Each row is a point on a tangle of strands that fork, close into loops and nearly touch. The rows are in no order.
Points whose rows are less than 52.8 apart are linked; no others are.
<1117>: [  3   1   9   2 -15 -11   1  -9 -18  -6 -19   1   8  -9 -14   6  14  -9
   5  37 -10 -13  -5]
<1418>: [ 19  10   2   2  21 -17   9   5   5 -10   0   6   0  20   4  -9 -10  15
  27  -3   8 -14  -5]
<696>: [ 12 -13  18   8  13 -20   0  -8 -24 -25   9 -19   2 -18   2  26  -6  -7
  14  10 -18  10   2]
<1653>: [ 12  -9  15  11  -8   3  -7   2   3  28  10  -4 -16  -2  14 -10  10  10
   7   3  -8 -16 -11]
<647>: [ -6  13 -14 -28 -11 -11  -1   2   8   3 -12   5  -2  10   0  -8   5 -11
 -20   2  11 -32  11]
<1478>: [ -2 -18 -18   9  12   8  -2 -20 -22  22  -4  26  16 -14 -11  16 -11  -7
   9   5  -9  20  11]
<244>: [ 24  -5   3 -11  -2  -4 -22   7  34  12  22  15 -15 -18  11   2   2  15
 -13 -16  21  -3   3]
<1751>: [  4   8  -3  -8 -24   8 -24  -7  10  19   5  -1  -2 -13 -13  -9  11  -4
 -24  19  -1   4   5]
<1468>: [ 12  16 -19 -17   9  -1 -14  -5 -20  21   7  -1   8   2  -6  -1  -7   2
  -3  -5  16   8 -17]
<794>: [-13 -10  -1 -12 -13  20  15 -18 -15  19   1  -5   6 -22 -16   8   7  -4
 -10  24   1  15  -9]
<1681>: [ 18   2  21  17   5 -18   7   0 -16  -5   2  -6 -11 -12  -6  20   5  21
  30   4   5   2  -4]
<1489>: [ -7 -14  -1  17  11  13   3  -8   2  -1  -3   9  -8  24   9   5   7  -8
   0 -14   2  11  12]
<1427>: [  2  12  11  10  -7   4 -26  -8  10  32  13  16 -10   2  11  -4   1  17
  10  -7  -3 -13   2]
<1055>: [  9  -1 -22   8  15  -2  18 -12 -35 -15 -11  -9  16 -15 -20  26  -5 -11
  13  11  -7   4  -7]
<427>: [ -6   7  -6  16   2 -18   4  -4   5   1   4   6  -9 -28   4  19  -8   7
  11 -12   2  -1  -6]
<76>: [ -1  12   9  23  11   0 -13  13   6 -18 -10   9  -4  20   1 -19   8  12
 -12  -8   3 -15   3]
<1113>: [-23  -3  13   4 -14 -19  -7  -6   9  15  -6  17  -5   2   0   5 -21   4
   0  -3 -14 -19   9]
<1790>: [ -9  17   0   0   8  -7  -9   2 -19  26  -8  -9   7 -25 -12  18  -9   3
   6   4 -11 -13 -12]
<998>: [  4 -24   5  13 -21  -5   3  11 -17  12  -6  16  -6 -13  11  -3   5  -4
   5  15 -27   2   5]
<1943>: [  9  18   2  18 -13  10   0  10  31 -13  -5  29  -2  26   0  -2   3  -3
   5 -32   1  -5 -11]
<54>: [ -5  -9  14  20 -11   3  12   9 -23   7 -11 -14  14 -21 -19  26   9   2
   5  19 -17  12   9]
<473>: [  7   1 -20  10 -15  -5  13   0   9 -14  -4  -2 -13  10  -1   7 -15  31
  18  -6  -7  -8  -3]
<349>: [-15  -1  20  -4  -4 -22 -18  -4  -6   5 -16  12  13 -12   4  19 -12  -3
 -10   3   6  -9  15]
<846>: [  5 -12   1   7  -3   1   5   2 -32 -14   4  -5   7 -24  11   0  13  11
   5  10 -18 -10  23]
<237>: [-20   3  21  13 -16  15  -5  -4   8  17   4  12   0   6   5  -2   3 -13
 -19  -6  -3  22  -5]
<433>: [-10   7 -13 -18 -12   5 -10  -6   7  -1   0  -6 -10  -9  -5 -15  19 -13
 -16  23   4 -23  14]
<1462>: [ -1   4  -7  -5   3 -20 -14   9  17  -5 -23   4   6  -8   6 -25   6  -9
   5  -3 -18   3   3]
<1646>: [-16  12 -19 -12  -6  14 -16  -1  11  15 -10  -9 -13  -1 -21 -25 -12   1
 -25 -12  -6 -10  -6]
<1543>: [-19  19   2  -4  16  15   0  -6 -17  11 -10  -3   0 -29 -10 -19  -3   0
 -18   6   1   8 -16]
<1096>: [  1  10  -2   7 -23   9  18  15  17  -8   5  10  -3  25 -11 -10   8 -19
 -12 -21   7   1 -13]
<784>: [  1   0 -12  15  12   9  -6   0  36  -9   8   1 -20   2  -8   1  12 -19
 -10  -1  10   5  -8]
<277>: [-14   2 -13   9  11  -6 -10 -14  -7   6 -11  24  -9  10  -8  21  -1  -3
 -14   0   1 -17  13]
<1297>: [ 10 -16  -5  -4  -1 -12 -14   4   9  10  -1  -7  -3   7  34 -10   2 -17
  -7 -15  -5  16   1]
<495>: [  4  11 -16 -27  13  -2  15  12 -17  11   5  -7  17  -2  -1  -5  -9   5
  13   2  17  -4  -8]
<1037>: [ -5 -12 -15  -1   7  -7   7  14 -28  -7   2 -28  11  -5  -2   5   4 -24
 -10   0 -26  -5   3]
<734>: [ 10  -7 -32  -9   3  -4 -10  15  16 -18   6  -4  -6   1  -2   2 -15  -4
  -9  18   3 -12  -1]
<1027>: [ -2  -9   7   7  -2 -13  19  -8 -33 -11 -17  -8  10   2 -13  16   8  -5
  -3  15   4 -13  16]
<588>: [-25 -12  11 -15 -12   3  -2  -6   4  19 -17   8   3   8  15  -5  -6  -3
  -9 -15 -10  22  -3]
<245>: [ 13  20  -1   0   3  15 -19 -16  32   7  13  -2  -4  19 -11 -13  -7   5
 -11 -26   3  18  -9]
<1819>: [ -2  -4  -6   2 -12  -1  10  21  14   0   5 -20 -16   3  -7  26  -7  -7
 -21  -1  12  -9 -11]
<554>: [-16  18  -3   6 -14  17   2  -2   1  13 -10  36  -3  10  -7  -3   3 -15
   3   9  -5  -4   0]
<156>: [ -4   2   2  -4  -3 -14   0  21  29  23   7   6  11 -18   2  -3 -18  -6
   4 -20 -12   2  -8]
<425>: [ 14  -8  -9  31 -10  13  -4  26   0  -7  11  17 -11   1   7   1  -6  15
   6   6  -3  16 -12]
<261>: [-12   9  21  11  -2  23  -2   5   2   2  15  24  -2   4  -2  -4  11 -11
  -8   0   3  -5  -5]
<730>: [-14   1 -15  -2   9  18  -7 -36  -6  13 -14  -5  -3   5 -16   6  -4  12
  -6   6 -12  19  -3]
<608>: [ 20  -4  -8   8   7   3 -17   4  27  10  12   4 -18 -19   0   7  15  -4
 -12   1  18 -12  -1]
<1568>: [-24  13  14   9   7  -1   7  -9  24   1   0   0   8 -19 -29 -17  -3 -13
   9   3 -17  -1   4]
<1127>: [-20  -7  16   6 -10   3   3  -4  14  -3  12 -13  -8 -28  15   9  -2 -10
 -16   4  -8  12  -9]
<476>: [ -2  -3 -13  -5   3  14   1  12  31   7 -11  -1  -9   1  -6 -15 -14  26
 -14   3  10 -27   3]
<382>: [ 29   2 -11  -4  22 -14 -11  12 -27 -12  23 -11  -1   3  10  12   3 -20
   8  14   7  -2  -2]
<1309>: [  3  22  11   7  -7  -1   4  14  23  -9   5  33  -2  20  -2  -3 -10  -2
   4  -3   3 -20 -24]
<1088>: [-14  35 -11 -22 -10 -12 -11 -10  -4  -4 -10   3   8   2 -11  -2   2 -11
 -23  -4  19  -5  -2]
<1772>: [-14   9  -5  11  -1   1  -8   6   4   6 -11  33   3  -8  14  -1   1 -18
  20   5 -14  -4  -3]
<271>: [ 22  11 -27  -2  -2  -3   3   4 -32  -3 -12  -6   1 -16 -14  22  -1  -8
  24  21  -7  -4  -2]
<1464>: [ -5  -2  10  -6  17  -1  -5   6 -22 -23  -3  -5  27  20  -5  12   6 -12
   2   6   5  10  15]
<735>: [ -1  -2  11   3 -23  -4  13  17  15   4 -12  -1  12  12  -5 -21   7  -9
   0 -11   2   4  -8]
<855>: [-14  -6  10  18  -2   4   4  10  17  10 -10  -9  12 -11 -30 -11   7  -3
   0  15 -28  -4   1]
<904>: [ -4  12  10  -4  14 -11 -16 -20  17  14  10   2  -6 -13   7  -4  -7  23
  14   2   5  -6   3]
<1871>: [-11  14  20   2   4  11   9   7  -6  -1  -9 -19  15  17 -22 -15   8   2
 -25  -1   8  -1  -8]
<2012>: [  2  20 -12   8 -10 -10   4   2  26  -6   1  -2 -11  11  -7   1 -21  13
  11 -31  -3 -17 -20]
<674>: [ -8  -8  12 -18   7 -16   8 -10 -12 -12  -4   9  18 -11   1  12   5 -17
  -3  17  12  12  -9]
<619>: [ -7 -14 -11   3  -7  30  13  10   9   9  -3  -4  -2  19  -9 -16  -8  18
  -8  -5 -10 -20   2]
<1044>: [-18  12  11  -4   7   0  -6  -6  43   1   6 -21   2 -15 -12 -25   2 -24
   0   6 -16   6 -17]
<1606>: [-12 -18  -8   7   6  -9  10 -13 -26 -11 -12  -2   2 -22  20  18   0   2
  -1   6 -17   7  14]
<1709>: [ 36  -5  19  -7  -6  -8  -5  10  -4 -10  13  17  -4  22  10   3   0  -4
  27  11  11 -12  18]
<1534>: [ -8 -25   2  18 -26  13   7  11 -15   3 -25  -1  -1 -16   6  16  10  -5
   5  12 -13  14   8]
<36>: [ -7  12 -18  -2   3  17   1   4  20   6  -2  31 -18  -7  -5 -17   1 -15
  -3   0  18 -17 -23]
<956>: [ 13 -11  -9   9 -16  14   5  28   4 -22   0  -4  -6   5  26  -2  -7  16
   9  12 -10  12  -3]
<577>: [ -7   4 -12 -14   5 -14  -9   7  15  -1 -21 -28  18   2   2 -19  -1  -7
  -7 -12  -4  13   1]
<1553>: [ 19   2   2  -6 -23   5  -7  17  -9   4   0   1   0   9   4 -11   2  23
  23  -9  -3  -6   9]
<379>: [ 19  -4  13 -25   9 -10   1  10 -38  -8  15  -6  10  -7  15  19   4 -16
  21  17  -2  -2   7]
<679>: [ -6   4   7  -5  12   0  22 -26 -12  -8 -11   7  -1 -16  14  -2  13  10
  16   1  12   0  10]
<708>: [  5  18   6   1  -7  -1  -7   5  21 -15   7  -8  -5  -3   4   3  23  -2
   8 -14  19  25   9]
<1137>: [  8   8   9 -15   3  21  -9   0  36  19  27  13 -10   9  -9 -18 -12  13
 -29 -25  12   8 -18]
<1153>: [-18 -13  28   3   3   5   1  -5  -8  -2 -13   2  12   0  -2  24 -12   5
  -3   8   4   7  22]
<620>: [  2  -2   3  -8  -6 -19 -13  -3  -6  -2  -4  21  17 -11  10 -22   4  -2
   7   2 -13  14   9]
<360>: [ 24 -20  10  -7  -2  -8  -1  12   6 -18  15   2  -8   3  13   4  -4  -1
   3  15  14   5  26]
<181>: [ 11 -12 -15  -5  -1   3  13   3 -27   4  19 -18   0  10   0  -6  10 -13
  -4   7  -7 -10  10]
<1825>: [ 14  -4 -10   2  -4   9  -9  13 -14 -11   0  -4   3   9  20  -3 -11   5
  22  -3 -12  10   9]
<60>: [  5   6 -10 -24   2  -4   6   3 -39   9  10  -2  17  -8   9   4  -6 -22
  18   6   2 -10 -10]
<903>: [-19   2  16   0  -9  -7   3 -10  -2  -6 -21   6  14  -8  -7  -4   9 -23
   3  15  -6   6  -4]
<1146>: [ 22  -8 -20   2 -13   6  -3  -3  18 -10  14  16 -25  -2  13  -8   9  20
   8  -7   6 -20   6]
<477>: [-18  12   5  -2 -26  -3  13  -4  -6   9 -33  -9 -13  -8   9   9   4   5
   4  -3   3   0 -12]
<1574>: [ -1  -7 -12 -23   3 -20   3  -5  -6 -10 -28 -29  11  -3  10 -10  12   0
 -10  12  12  11   3]
<1102>: [ 13 -13 -20  18  15 -10  -6 -30 -18   1   6   9   4 -15  -8  14 -14  -6
  -1   8 -17  12  -3]
<88>: [26 -2 15 -5 12  3  8  1  2 -4  3 12 -3 23 23  0  3 12 44 -4  7 -7  9]
<1200>: [-23   1  -6   5  -3  -1 -21 -13   9   4   3  15 -10   8   0  21 -18 -14
   2   5 -10 -10  17]
<1866>: [ -6   9   5   2  15   4  -6 -23 -34  10   7  -5  -3   7  18   8  -3  14
   1  -4  -6  -3   1]
<837>: [ -4 -10   1  -1   8  -8   5   1  18  16   3  -5   6   8   3   4 -17  -8
  20  -7 -12   1  -9]
<1483>: [ 11   5 -12   6  -8 -13  -9  16  -7   0 -19  -5 -12   5   8   4   1  11
 -16  12   7   2 -23]
<472>: [ -4   2 -16   4 -21   9  -3   2  17   7 -21  -6 -24   4 -18 -24  -6  -3
 -37 -15   7  -1 -21]
<1579>: [  2  16  12 -17   8 -16  -5 -11  -9  -5 -13  -4  16  25 -10  19  -1 -18
   9  -2  18   2   8]
<1220>: [ -8 -12 -16  -7   4  -3   4  16   0  -5  -5 -29   4  13  10  17 -18  -3
 -16  -6   5  -7  -2]
<282>: [  4  -5 -17   3   8  12  10  -1   1  24   3  20  -3  -7  -5 -21   5 -16
  10  -1   6 -17  -9]
<1419>: [-28  13  -7  -5  -1  17  15 -14  -4   7   2   0   1 -19 -13   8   0 -14
 -14   8   1  -2 -13]
<222>: [  8   5  14  13   4  -9  -9   8   4  -6  -8   1   0   9   2 -14  34   5
  12  -8  -6  -5  13]
<1986>: [ 12   8  -3 -23 -19   6  -7   8  37   8  11   1   4   0   7   3  -8   9
 -11 -14  23  -4  -5]
<602>: [  6 -13  -9   4   3 -18   5  -3 -24 -16 -21  -5  -2  -1   9 -12   9  11
  -9   9   3   9 -11]
<1703>: [  6 -12  -5 -12   6  -6  -8 -24 -25   4  -8  17  25 -15  -2  -3  -1 -11
   3  -5 -20  18  13]
<1340>: [ -3 -14  12   6  -8  -6   4   1  -9  18  -9 -22  26 -25 -24   2  16   0
 -13  13 -22   3   0]
<1953>: [  0   1 -18 -19 -11   0   0  12   2   5   8 -27 -10   9  28   6  -3  -8
  -8 -17   6 -12   4]
<1262>: [-16   5  15   3   9   4  -3   2   4  16 -11  12   5  12 -33  -9   8   0
 -18  -9  20   5  -5]
<1114>: [-15  13  22   8  13  15   1  14  16  -5   5 -15  11  18 -12 -34   9  10
   1   1  -5  -7  -2]
<1642>: [ 11 -17  -1 -10  -7  -9  18 -12 -18  -9  13  -7   5 -10  23  -3   9 -11
  13  -4  -9  28  -3]
<1785>: [ 29  -1   5 -10 -11 -18   4  -9 -18 -16  36  20   1  22  -7   2  -9   7
  14 -13  -8  14  16]
<275>: [ -4   2  13   4   2  11   6  26  28  13  -4 -14  -4   3 -10 -27   8   6
  -9  -5   0   5 -17]
<1929>: [  9  -8   4  -6   0   6  30  15 -28   2  -2 -12   7  11  10   7  16 -11
  11  -1  11  -6   2]
<932>: [ -1   1  -7 -12  -5 -18  -3   5 -11  -2  15  -2  -9  -6  33  -6  -5 -12
 -10 -15   5  -2  -4]
<292>: [ 14 -10  -3 -22 -16  -1  -2  -8 -26  -1  31  10  10  12  -1   6  -6   4
  16   7  -1  13  29]
<752>: [-10 -22  27  -6   9   9   3   4 -10  -5   2  -9   9  -8  24  12  11  -6
  -1  12   9  10  15]
<254>: [  5   9   2  14 -25  -5   4  -3  -4  -8  28   8  -7  11   1   7  -2  17
 -13 -24  -8   6   5]
<1743>: [ -2 -13   4   5   1 -19   4   4  15 -24   3   3   3   5  -1   3  -2 -12
   7   7  -3   6  15]
<1744>: [  5  -5 -12  -2 -23   5 -18   2  -3  -4 -13 -16  -2  18 -11   6   8  -9
  -3  18 -10   4  12]
<1484>: [ 12 -24 -21  15 -14  -3   7  -3 -22 -12  -2   8  -9 -11   0  -3  12   0
   8  17 -17  -6  23]
<503>: [ 11 -36 -24  -5  15  -7   9 -10 -20 -10   5  18   5 -11  -8   3  -2   1
   0  16 -15   8  29]
<1319>: [ -7  18  -8  13 -16  -1   5  -7   4   3  18   0  -2 -19 -10   1  -3   9
   2 -24  -5  -1   2]
<1168>: [  2   3  12  11   3   6  -1   3   0  10 -17   5   0  13 -21  11  -5  -6
  -5   6  22   9 -30]
<1960>: [-15   7   1  -4  -9   3 -12   4  -1   4 -19   7  10  26  10 -15 -15  -5
  -9  -5 -18  -1   4]
<648>: [ 17   3  16  12  -6 -25  -3 -11 -23 -11  -4  -7  -1  -3   4   8   4   0
  25  10 -14  16 -16]
<1372>: [ 11  13   8  -1  24 -17 -17  -7  23 -19   5  17   0  13   8 -17  -9  23
  11 -15  13  -9  -9]
<746>: [ -1  14  -3 -10   0  13  -1  14  47  -1  -3  -4 -16  14  -8 -22 -14  -1
 -17 -30   0 -38 -13]
<1302>: [-25  11  14   2  -5  14  -1  -4  -2   3 -36  -3  -8   0   8  -2  11  12
 -18   4  16  -6  -4]
<1094>: [-18  26   1   3   7  17 -10  -9  10  24  -8  -9  -9  -6 -31 -18 -19  -8
 -21 -21 -14   2 -18]
<1698>: [-20  -3   6   5  17   8  20 -31 -19 -19   3 -13   7  -8  -2  15  16 -14
  -5  16  -6   0  -3]
<994>: [ 17   2 -29  -6  -5 -11 -10  -1 -10   9 -15   6   8  -3 -23  18  -1  -7
  11  14   1  14   2]
<1888>: [-15  -1   9   3   9   1  12 -15 -11   1  15 -18  -7   5   4 -12  -4  10
  -8   4  -9   1  -8]
<1683>: [-12  -3   9   3  30 -10 -12  -4 -19 -15 -11   3  11 -19  18  15  -2   0
   8   0  -9   6  16]
<1141>: [-10  -7 -16  -9  12 -11  -2   7  16  -4   1 -19  -7   3   0  -4 -14 -24
 -22   5  -4 -21  -1]
<159>: [ -2   1  -3  13  15   4  -6 -18  11 -21   2  -1 -10  10  -5   7   4  -8
   8   1   8   2   1]
<49>: [ 13  -6  -3  -8  36  -5   2   9 -12  -5   6   8  11  -5   5 -20   1   7
  -4   9   7  -3  10]
<1282>: [ -7  -3  -9  22   2   6 -11  13   3  -5  -5   0  -3  11  -5  -2   3   6
 -14 -14 -10   4  22]
<1391>: [  3  15  19   9   6   8  11   2  10  10  12  20   4  28   7 -10 -12  17
  15 -23   1 -22 -27]
<636>: [  4  10  12  -5 -13 -10  -2  -2  -5  -3   5   2   2 -10   4  18  30 -17
   7  -9   8  15  14]
<573>: [ -5   1  -7 -18  -8   0   8  27  20  11  17  -2  14  -4  -7  -6 -13   0
  -2 -16  11  -3  -4]
<38>: [ -1 -39 -10  17   8   3   5 -13 -27  -9  -4  15  12 -17   1  21  -2 -12
  13   6 -18  15  25]
<63>: [ -1 -15  -3  -7 -17  -1   0 -15 -18  14  -8  -6   3  -2 -22  25   2  -1
   0  15   6  19   0]
<246>: [ -1  16  -7  21   8   4   6  -4  22   6   3   1 -22 -11   8  10  -4  12
  22 -31  -3 -16 -16]
<961>: [-11  18  -5  -9  -7  -6  -1 -19   0  -3  -5  25  -8   0  -9 -12  14  -8
 -30 -11   9  -1   1]
<336>: [ 11  -1 -13 -12   1   1  14 -18   1 -10  10  15 -14  -2  13  -4  17  12
   8  -5  19  -5  11]
<1048>: [ 24   6  20   9   2  -3   0  10  16 -13   7  -8  -1  12   1  -1  27   3
  25   3  12  16   4]
<199>: [-11  -3  14 -21   4 -10   6  -5  -9  -2 -20 -11   9  12   9  20  -2 -31
  -3   5  17  10  -5]
<568>: [  9  12  -8  -1 -11   4 -25  11   2   4  13 -10   7  21  -9 -10   8  -6
   2  12 -12  -7   7]
<1627>: [  1  17  -6  -3 -16  15  -5  17  37   2 -22  -8 -25  22  -9  -4  -6 -10
 -18  -9  16 -36 -21]
<154>: [-20  -5  -7  15  12  11   7   7  -4   9  -5  21   3  -7  12   3 -16  -8
  -9  -4  -8   1 -10]
<1767>: [ 36  -8   5  -5  -8  -7   9  24 -11   0  11 -14 -10   2  13  -4  -3  31
  24  -8  -5 -21  12]
<589>: [ 26 -16  -2  -3  24  -8  -7  -2 -19  17  10  14  10 -16  -7  -7   1   3
  -1  29   3  -1  -1]
<962>: [-18   2   4   9  13 -10  -1   2 -15   2  14  17  18  -7   2  -4 -14  -2
 -18 -12  -7  13   1]
<952>: [  0   3  -9  -6 -27  12   0  10 -11  13 -16  -3  -5   5   1   1  10   1
  12   2   0  -6   1]
<1013>: [ -1   5  16   9  -1  -3  11  -4 -12 -16  20  -1   1   2   5   6  -1   7
  -3  19   3   3  -8]
<651>: [ 16   6 -14  17  18  -8  -8  -6 -29 -11   8   5   5   9 -11   6  -6   7
   3   8 -14   9  -4]
<1501>: [ -5 -23  -8  -3  12  14  30  -9 -15   5  17   7   3  -1  -1  10   1   4
  16  -4   4   7  23]
<1928>: [ 12 -12  -4 -18  14   3  13 -14 -15  -1   8  -3  12 -12  13   3 -16  -6
  25  14 -10  23  -3]
<290>: [ 19 -22   1   1  -6  -8  16   0  -7  -1 -19   1 -17  -7   8   2   8  25
  16  15  13  -6   9]
<75>: [-15  16   4 -11  10  -8  -6  13  30   0   5 -10  -4 -23  15 -18 -10  -2
   2 -17  -9 -10 -15]
<1528>: [ 19   1   3  -2  -7   1 -11  16   5   9   4  15   4  10 -14   3   0 -11
  -6   2  19   1 -18]
<815>: [ -5  11  -8 -17 -12  -2 -13  10  44  -1 -15 -11 -10   6   1 -17 -22  25
  -7 -17  -5 -23  -3]
<1239>: [ 18  -1 -20   6  -6  -1  -9  -9   2 -23  -7  -3 -26   1  18   3   0  27
  15   1  -5  -6  13]
<216>: [ -7 -14   2  13  19  -6  24 -23 -15   2  -2   9   3  -9  -3   4   8  -4
  16 -20  -4  -6  14]
<1848>: [  5   3 -14   2   7   8  -4  13  -9 -14 -21   1 -11   9 -10   5  -9  24
 -20   2  23  -1  -9]
<1630>: [-17 -10 -10   0 -15  19   5   7 -10   2   2   9   1  -2  23  -2  -9 -18
  -9  17  -7   0   7]
<1214>: [  1 -21  12  11  10  -4  12  18  -9  -9  22 -28  -2  -5   7  13   5  17
   7  -6   9  -6  16]
<1159>: [-15 -19  17  -3   3  12   8 -15  -1   0   3  -8   7 -32  11   2  16 -20
 -12   9 -10  12  10]
<1591>: [  2  -6   3  15   3   7  18  10   8 -11   6  12  -5  24  -2  -1  10   2
   9  -9  16 -13  25]
<66>: [ -8   7  -8   4  21  -4  15 -20 -26 -17 -12 -25   8   3  -6  12   0 -13
   6  13  -8   4 -22]
<105>: [  5   1  -8  -4 -22  -6  -3  -4 -22  -9  22   5  18  -7 -12  23  -9  -4
   3  19 -14  15  14]
<94>: [ -1  15   8   2  23  -2 -21 -15  22   6  -2   8  -1   4  -7 -25 -13  14
  -1   0  -2  -4 -10]
<26>: [ -7  -4   0   1  -8  25 -10   7  24 -11 -13 -14  -7  11  -5 -10  -4  33
 -10  17   5   1   9]
<1680>: [-19  -2  23   4   4  25 -12   6  41  -2  -3  -6  -4  14  -8  -9  -2  26
  -1  -5  16   4   3]
<1311>: [  7  -1   9  -7  -6   2   8  -7   2 -31  25  -8  -5   0  26  -3   5  -1
  13   8  -1  20  -1]
<1349>: [  6  -9   8   0  -5  -5  -9  24  13  -8  20 -16   1   2  19  12  -4  11
   1 -10   9   2  19]
<235>: [  6   1 -20 -15 -18   8  -8  18  41   3  11 -14 -17   4   0  16  -6  -9
 -17 -14  16 -13 -11]
<1018>: [ -4 -16   6  -2   7   0  -4   8 -21 -15   8 -29  30   8  -3  14   9 -19
 -22   0 -11  13  11]
<1827>: [ 15   9   1   8 -20  16 -14   5   2  16   4   5  -4  15 -19 -20  16  -2
 -15  11 -15  -2  -8]
<1793>: [-15  11   5 -15   6  -4  16 -24   5  -4 -11 -13  10  -1   6   2   5   0
  14 -10   8   3  -7]
<763>: [-10   7   1 -12  -3  -2   1 -10 -27  -7  17   6  26  -3  -8   3 -14  11
 -13   7 -18  23   8]
<654>: [  2  29   6  -8   1   5 -24  -5  21   7  13 -12   5  14 -17   2  10   5
  16   6   3  -7   5]
<1659>: [ 29  -5  -2   8  27 -10  -2  -6 -20   1   7   1  13   2 -16  10   7 -14
   4  11  11   7  -5]
<1586>: [  1   1   2  -1  -5   9 -10 -30  10   2 -15  -3  -7  17 -10 -12  13  14
   2  -5  -1  26   4]
<1566>: [-22   8  16  11  -1   3   0   7  14 -10  19 -19  -3  -8  20  16  -5   5
 -14 -15  10   5   6]
<1380>: [  7 -17  15  11   3 -13  26  10 -16 -13   5  -8  -5  -4  -9  25  -6  18
  11  -3  14  10   5]
<428>: [ -8  -3  -6  -8  -3 -11 -15   9  21  14 -18   9   9  18   7 -21 -22  17
  -5 -14  -8  -9   0]
<1682>: [ -8   2   4  -9  18  -2  -9  -7 -18  18  -7 -21   9 -35  -3   4  10  -9
  -9   3   4   5 -14]
<873>: [  6  -9  -5  10   1  12  22  21  13  -7  19  10  -8  19  16  -2   1   2
   7 -13  14  -8  -7]
<1860>: [  5   7   2  -5  -1   7   2 -21  14  16  13  12 -10  16  -8  -8  14  12
   5 -29   6  11  -1]
<110>: [-12  11  23  -1  15  28 -14  17  31  -5   0  -7  -7   7  -5 -14  -6   7
 -18   2  10  13 -23]
<507>: [ -3   4   6 -22  11  -7  15 -21   9  -6  -1   4   7  16  -4   4 -10  -1
  24  -1  25   1  11]
<1884>: [ 14 -17   6   8   9 -14  13  -1 -16  -4  -7  -4 -14 -16  22 -13   4   9
  -1  21   4 -12  -2]
<377>: [  5  -6  -5   5  17   8   7 -28 -29  15 -14   3 -12   5  -5   8  -5  10
   2  -1   5   8  -1]
<748>: [-11  -5   0  10 -17   5   4  22  24  -1  -9 -16 -21  14 -16  -2 -14   1
 -40  -9   2  -5  -9]
<818>: [-17  20   1   9   0   1  -8  13  26   8  17  10 -17 -23   9 -15 -12  11
 -22 -27   1 -16 -12]
<294>: [ 10   0   3 -14  -4  -4  13  -6   4  24   7   6  -9 -12   8 -21   2   8
  14  -5   5 -11 -17]
<797>: [  4  -1   2  -2  19  13  11 -23 -10  -5  12  -9  17 -23   1   8   6  -8
  13  30  -6   5  -6]

How many points has the smallest loop of links through each point below? Write - if it is on no loop.
<377> => -
<88> => -
<1606> => 5
<246> => -

A fork is a point with three links, a tip a point with one. Leave the first point through the second and follow the links. Name the first fork or tip that comes.
<1419> / <794> => <1137>
<254> / <1319> => <679>
<1698> / <66> => <1790>
<36> / <282> => <360>
<277> / <1200> => <1349>
<88> / <1418> => <36>

A piece is two or more points that can be reached from each other along the links. Count, over all rows, the pieces, the separate loops (a circle has one, a figure eight two, a Y none), the forks (points with three links) and the tips (points with one).
pieces => 6
loops => 1
forks => 23
tips => 33

Name the points in between on the shortest way along the links from the first point to the second, in order.
<1372> / <1297> => <1418>, <88>, <1709>, <360>, <1743>, <159>, <784>, <608>, <244>, <1986>, <235>, <1819>, <1220>, <1953>, <932>
<1534> / <1468> => <998>, <1484>, <503>, <38>, <1478>, <1102>, <651>, <1659>, <382>, <379>, <60>, <495>
<1579> / <427> => <507>, <1793>, <679>, <336>, <1146>, <1239>, <473>, <2012>, <246>
<1848> / <1340> => <1483>, <602>, <1574>, <577>, <1462>, <620>, <1703>, <1478>, <38>, <503>, <1484>, <998>, <1534>, <54>
